Each row is a point on a tangle of strands that fork, close into loops and nearly touch. The rows are in no order.
Points whose rows are less than 42.8 apart are linked; no others are. Some points are linked to none.
Z_685: [-23 -10  -2  12   5 -12 -27  12   5  17   2 -33  -7  -2  10  20  12   1
   3   7  23]
Z_858: [ 23  11  -8   7  10  17  23  -6  -8 -12 -14   1  10 -28 -15 -13 -14  15
 -18   3  -9]
Z_70: [-14   3  -8   1  -7 -35  -5  10  -3   5   0   7  -3  13   2   7   3   1
  19  -6 -12]
Z_668: [ -9  -7 -12   8  11  -8  27 -14   0  -1   4   6  11   5  14 -15 -16 -11
  25   8 -19]
Z_563: [ 11  -3  24 -13  -2   3   5 -12 -10 -10  12  26 -10  -3   0   0  -6   0
  -1  -9 -12]
Z_193: [ 31  12 -11  -8   2  19   6   4   0 -22  -8   6   1  12 -19  -1   0  12
 -16   2   2]
Z_544: [-12   4  10 -10  -6  -5 -14   1  13  19   5  -5   3  13  12  -4  23   3
  -7  -8  14]
Z_102: [ 23   3   0   6  -4  15  23 -17   5 -15   7   3   6  -9   8  -8  -4 -11
 -11  11  13]
Z_320: [ -2 -10  15   0  14  -4  -3  -5  -1   1   6  -5  -7   6  -1   3 -10 -11
  24  -5 -12]
Z_130: [-37  -9   7 -12  24 -16 -26   3   0  17  -7 -25 -10   2   0  19   9   6
  16  -6   1]
Z_897: [ 34  -4  -5   2  19  33  17  -9  -6 -26 -14 -13   7 -12 -16  -5 -28  -7
 -11   4   4]
Z_518: [ 34  -6  15  -8 -19 -20   4 -11  -2  -6  19  13   0  11   1  -6   1  -1
  -7  -6  -8]
Z_3: [ -5  16   0   6 -11  -8  17  -7  -8  -7  11  28   7  -6   1 -14   2  -2
   1   5 -21]
Z_605: [  2  -6  -5   9  -7  -6  21 -17  -5  -6  10  23  -4 -22   9  -3 -19 -10
  16   9 -10]
Z_387: [ 11  -1  18  -4  11  15   7  10   0   4 -11  -9   3  -7 -16  -3  -3   7
  -2  -1  -4]
Z_586: [  0 -15  -9  15 -17   8 -41   0  14  -1  21 -22 -19  -3   9  10   7 -12
 -22 -11  17]
Z_369: [-50   1  -5   6  22  -9   2   4  -4  17  -6 -13   5  -3   9  -1  -5  -9
  26   4 -12]
Z_555: [  7   6   0   5   3 -13  34 -15 -13  -5  -1  22  18   0   1 -15 -17 -13
  23  15 -21]
Z_997: [-18  11   3   2   1   0  11  11  -2   8 -10  12  10  -7  -2  -7   3   8
   6   2  -4]
Z_233: [-20  21  -1  -8 -22 -35  -5  12 -11  16  10  10  -2  13   6  -3  19   8
  -6  -7 -29]
Z_539: [ -4 -21  -8  10  -6  23 -38  15  11   0   5 -21 -12   3  -3   8   1   1
 -20 -14  17]
Z_203: [ 10 -14   3  11  12  16  24 -14 -10   3  -9  -1  -2 -27   5   1 -29  -6
  14  11  -3]
Z_696: [ 12  -4   1   5  -3 -17  21   3  -7   0   1  -2  -6 -12   2   3  -8   7
   7   2 -13]
Z_281: [  7  10  16  -3  12 -10  29  -3 -10   3  -6   2  11   8  -3  -8  -5  -6
  17  13 -18]
Z_318: [ -7 -11  -2  10   3   4 -22 -11   8 -13  23  -6 -20   1   5  10  -5 -22
   4  -8   2]
Z_848: [ 18 -16   7 -16   6  28   2  -7   5 -16  -6   2  -2  10  -4   1 -12  -9
  -4 -10  15]
Z_468: [-22  13   2  -7  -7  -2  -4  31   2  24 -19  -6  15   6 -12  -4  19  17
  -4   2   2]
Z_274: [  1   8 -10   7  13  11  32  -4  -7  -8  -7   2   8 -17  -3 -16  -8  12
 -12   7 -18]
Z_883: [ -4 -24  12  -3  23  11   4 -17  -1   2   4 -13  -9  -1   8   3 -20 -16
  21  -4  -6]
Z_797: [  5 -12  -3  14  -3   9   7  -8  11  -8  12  -9  -3  -8  16   2  -5 -14
  -4   7  20]
Z_947: [ 38   0  17   4   0  14  20 -21 -12 -12  -5   6   1 -26  -7  -1 -28 -20
   5  11   0]
Z_711: [ -3  -6  21  -4  17 -13  10 -10 -12   5   5   6   1  12   2  -5 -11 -14
  30   1 -26]
Z_13: [-12  16  -4   2   6   6  34 -10 -12  -3  -2  21  11 -14   3 -19  -7   5
  -1   8 -23]
Z_34: [ -6  -3  -8  11 -13  -9 -33  19  10  17   2 -22 -13   6   3  18  16   4
  -2   6  18]
Z_414: [-40  -4 -10   1  22 -29 -36  -5   1  16  -6 -23  -6   2   7  16   7   1
  13 -17   1]
Z_651: [ 10 -18  -9   5 -19 -10  -1 -10  11  -4  22   1  -5  -7  12 -10  -2   2
 -17 -16   0]
Z_118: [ 13  -1  12  10   2  27  -8  15   5  -1  -4 -11  -5  -9 -23  -2  -1   1
  -9  -3   1]
Z_4: [-18  18  -5 -15 -18 -11 -15  25   1  26 -11   5   8  20  -5  -3  25  15
  -7  -5  -4]
Z_195: [-35   3   3  -7  10   4  -7  20   5  16 -13 -18  12   9  -4  -1  17  12
   0   4   5]
Z_184: [ -4  34  -8   0 -14 -14  31  10  -9  -1 -11  14  20   1  -1 -13   7   2
  -7  13 -13]
Z_408: [ 14  12  14 -10 -10   3 -11  16   7  11  -5  -7  -1  23 -12  11  20  -2
   5  15  12]
Z_36: [-14   6  -9 -13  -7  -3 -25  16   2   4  -2  10 -13  20  -6  17  17  10
   4  -2   3]
Z_432: [  3   8  -4 -10 -16 -27 -22  17   2  19   1 -11 -11  32   0  11  24  11
   1   1 -12]
Z_851: [ 27  -7   5   7 -18  18  -3   2   7 -10  -3  -2   0 -13 -10   1 -14 -18
  -7  -5  23]
Z_674: [-12  -5 -18  -2  -4  11  -8  14   6   1   0  -3  -6   7  12   6  16  23
 -22  -5  12]
Z_623: [ 21   4  16   0  17   9  23  -5  -6  -6  -7  -1   7  -3 -13  -8 -13  -5
  10  10 -14]
Z_384: [-38   0  16  -9  21   9  -9  -4   4  14  -1   4  11   6  -1  -8   5 -11
  22  -1  -4]
Z_875: [-19   8  -7  -4  -6 -39 -15  18  -1  17  -3 -15  -3  21   1   6  12   4
  12  -6 -14]
Z_454: [ -8  -2 -12   4  -8 -31 -11  -5   0  -9  16  12 -16   2   7  12  -2  -7
  18  -4 -11]
Z_887: [-18 -22 -11   3  16 -16 -37 -26   4  -1   7 -22 -15  -4  24  20  -9 -13
   2 -21  18]
Z_542: [ 41  -6  14   1 -18  -2  16 -19  -9 -18  11  14  -2 -16  -4   1 -20 -16
  -1   6   3]
Z_420: [ 36  -2  10  12  -7  21   7  -4  -3 -11 -12  -2   2 -32 -14   0 -23 -12
  -8   4  16]
Z_124: [ 27   4 -16   1 -23   4  -2  -1   9 -13   5  21   7   7  -4  -7   3   3
 -15  -1  13]
Z_104: [ -3   7   2 -17  -8 -23 -39   3   1  18   9  -7 -18  31   3  14  27   9
  -3  -9 -12]
Z_525: [  8 -14   3   3   0  29  -1   1   3  -3 -15   0   4 -17  -2   6 -16  -9
  -1   1  37]
Z_167: [ 21  25 -14   1 -18   7   0  18  -3  -3 -14  10   0  -4 -20   1  14  23
 -22  10   1]
Z_663: [ -6 -16  -4   5  15  32   7   0   3  -4 -16  -1  12  -9   4   2 -16  -8
  10  10  27]
Z_58: [-12  -3 -18  11 -11   1   7   5   6   2   8  -1  -3  -7  15  -4  10  17
 -22   0   4]
Z_490: [  6  14  14 -10  -4  10  -5  21   4  12 -19 -12   7   9 -22   9  19   7
   1  20  17]
Z_21: [ 30  -9  19 -11 -17  -2  -5  -6   7  -1  14  -3 -12  13   4   2   3  -5
 -11  -9   6]
Z_450: [ 35   7  -1  -3  14  28  12  -2  -1 -27  -7  -6   3   5 -23  -5  -9  -2
 -15   5  -2]
Z_675: [ 16   3 -11 -10   3  26   5   8   3 -13  -9  -4   2  13  -8   4  10  17
 -21   3  14]
Z_516: [-10  17 -15  -1 -28 -13  -3  16   3  11  -2  18   7  10   4  -5  18  11
  -8   1   3]
Z_693: [ 23  19  14  -8   5  11   6  14  -9  -2 -19  -2   3  -4 -29   4   3  15
  -6   7   0]
Z_44: [ 31 -14  22 -16  -4  16  -2  -9  -1 -12   4   0  -8  12  -5   1 -10 -11
  -7 -12   4]
Z_665: [ 11 -11 -15   2   4   3  12  -4   7 -17   3   8   4  13   0  -7 -10  -4
   7  -2  -2]
Z_115: [-23   1  -5   4  16  28   8   7   6   4 -18   4  20  -4  -2  -7   3   5
   5  11  22]
Z_161: [  2  -7  14 -19  23  36  15 -14  -9  -4 -13  13   0  -8  -2   0 -14   1
   4   1   2]
Z_479: [  4 -16  -6  -9   5   7  -6  -7   9 -13   6   5  -1  19   4  -3  -5  -5
   2 -13   5]
Z_429: [-32 -17  -2   3  28  -7 -14 -19  -2  13   1 -12  -9  -7  19   9 -12 -10
  26  -7  -4]
Z_730: [  6  17   5  -5 -10 -12  10   9  -5  -2   4   6  -3  15  -3   2  15   4
   0   9 -12]
Z_870: [  0  -7 -10   6 -11 -18   4 -12   0 -11  19  20 -12 -11  10   1  -6  -6
  11  -2  -8]
Z_750: [ 29   7 -11   7  16  29  24 -20  -8 -21 -13   3  10 -28 -11 -13 -27   1
 -15   8  -2]
Z_741: [-12 -14   0  19   3   2 -10   3   8   6   6 -23  -4 -10  18  13   0  -9
   3   6  27]
Z_527: [ -5  -6  -7  -6   8  25   3  10   2  -6  -9  -4   0  -1   2   5   6  19
 -18   2  19]
Z_237: [ -7   5  13 -14  -2  -7 -13  13  -1   7  -7  15  -4  11  -9   7  10   7
  14  -7   1]
Z_180: [ 33  19  -7  -5 -23   0   8  -6  -2 -15   0  31  14   2 -10 -13   5   8
 -20   1   4]
Z_86: [ 15  10  -3   6  -9   5  21  -6   3 -12  14   1  -4  -2   6  -5  10   3
 -17  12  -2]
Z_893: [ 13 -11   4   7  -9  -8  -2  11   1   4   3 -12 -14  -9   0  10  -4   7
  -5  -5   3]
Z_466: [  7  15   6  -8   4  13   6  24  -5   3 -28  -9   8  -3 -27   9  11  20
  -6  17  12]
Z_565: [ 37   4  14  -2 -17 -24  14  -9 -10 -11  13  23  17  14  -7 -16   0  -5
  -2   4 -14]
Z_840: [ -1  37  -5  -9  -2 -15  36  11 -22  -5 -22  16  28   5 -13 -19  -2   5
  -6   9 -26]
Z_443: [-10  12  -8   1 -24 -38  21  -6 -11  -5  18  20   6   3   9 -12   6  -4
   2   7 -25]
Z_230: [ 12  11   9 -14  11  27  17 -10  -4  -9 -13  16  11  -6  -7  -9  -3   7
  -9   2   7]
Z_482: [ -6  22 -11   6 -16  -8  13  15   1   6 -13  19  23  -2  -4 -15   8   4
  -3   5   1]
Z_18: [-27  -8  -3  13  22   6  11   5   0   9  -4 -20   4  -5   9   0  -2  -3
  12  12   0]
Z_43: [-16   2  -7  -9  -3 -13 -43   3   6   5   9   5 -16  18  -2  11  15   7
   1 -18  -7]
Z_182: [-44   8  -6   3   5  -7   9  12  -3  12 -11   5  10  -1   4  -5   0  -2
  18   4 -10]
Z_425: [ 10  -5   0   0 -16 -27  -2 -12   6   2  22   1  -1  12  15  -8   9  -2
  -4 -10  -5]
Z_659: [  3  -1 -18  12   6  -4  27  -3   4 -14   5  -3  10   9   2 -13  -8  -4
   6   9 -15]
Z_183: [-11 -16  -7   7  -3 -21 -42  -2   9  16   6 -23 -12  -5  13  14   4   4
  -7 -22  16]
Z_761: [-26   9  -1  -2   1 -21 -15 -11   6   6  20  -4 -10  11  19  -2  19   0
  -6 -10 -13]
Z_242: [ 14   1 -16  -1 -28  -4 -17   4   9  -4  10  20  -9   9   0   4   9   5
  -8  -5   9]
Z_26: [  1   7 -18  12  -1  12  23   2   1 -10  -1   0   4 -12   8  -8   4  14
 -22  14   5]
Z_767: [-21  -7  11 -12  12 -15 -19   5  -2  12  -5  -4 -10   5   1  15   4   4
  19 -10   4]
Z_255: [-21  -1   6  -4  16  25  -5   0   9   1  -2   9  10   2  -4  -5   4 -10
  12   1  11]
Z_919: [-35 -18 -12   4  30 -12 -46 -17   4   5  -2 -29  -8  -4  13  19  -1  -1
   2 -20  15]
Z_656: [ -1 -10   1  12  -1  18 -19  22  11   7  -2 -22  -2  -2 -12   5   7   6
 -10  -1  11]
Z_317: [-22 -11 -11   1   8 -28 -21 -19   5   4   5  -8 -12  -3  26  17  -2  -6
  12 -15  16]
Z_111: [-22  18  -1   0 -19 -46   5   0 -12   7  19   7   0  10  15  -7  13  -5
  -1  -1 -32]
Z_612: [ -8 -31  -1  -1  18  -5 -13 -26   0   2   8 -14 -19 -10  21  10 -26 -15
  16 -15  -3]
Z_165: [  4   0  -9  11 -18 -17  -9  13   6  10   8 -10 -11   1   5   9  10   6
  -2   6   3]
Z_122: [-20   5  21 -12   6   6 -12  10   9  20  -2 -15   5   9  -5   2  25   3
   2   3   9]
Z_288: [ 13  -6   4  -6  19  27  26 -18 -16  -1 -16   9  -1 -26  -4  -3 -27   3
   6   9  -7]
Z_990: [  4 -13 -12  17 -15   9 -19  -2  12 -18  25  -9 -20  -6   4   7  -2 -17
 -14  -4   5]
Z_888: [ 16 -14   5   5 -14   3  13 -21  -2  -5  11  21  -2 -27   6  -2 -23 -15
   9   0   4]
Z_519: [-25 -13  -4   6  17   2 -23   0  12   3   7 -14  -3   5   4  -1   4  -2
   2 -16   3]
Z_520: [  0  33  13 -12   0  -6  17  14 -19  -2 -11  18  22  18 -24 -20  12   5
  -5   6 -32]
Z_10: [ 25  14  11 -10  -1  17  11 -14  -4 -14  -4  29  18  -3  -9 -17  -4   2
 -14  -4   2]
Z_154: [-10 -11   3  15  13  11  16  -3  -4   8  -2  -9  -2 -22   6  -3 -15  -1
   9   8  -6]
Z_228: [  2 -19  14   1   1  -6 -24   5   5  11   4 -25 -16  -3   3  15  -1   2
  -2 -15  11]

A tip is a point with one link. Name the tips that can be reached along the links from each point below, in the order of the rows.
Z_919 -> Z_384, Z_317
Z_3 -> Z_233, Z_696, Z_183
Z_711 -> Z_318, Z_651, Z_408, Z_429, Z_565
Z_182 -> Z_544, Z_242, Z_520

How many points has the smallest loop of links through each point below? Write 0 if it is on no loop.
Z_182 -> 0
Z_675 -> 11
Z_539 -> 0
Z_454 -> 0

A fork is a point with three links, a tip a point with one. Leave the first point through the second and follow the links. Name the first fork or tip that comes.
Z_518 / Z_21 -> Z_281
Z_154 / Z_203 -> Z_242
Z_165 / Z_34 -> Z_26
Z_888 / Z_542 -> Z_384
Z_43 / Z_36 -> Z_317
Z_555 / Z_668 -> Z_518
Z_242 / Z_124 -> Z_482
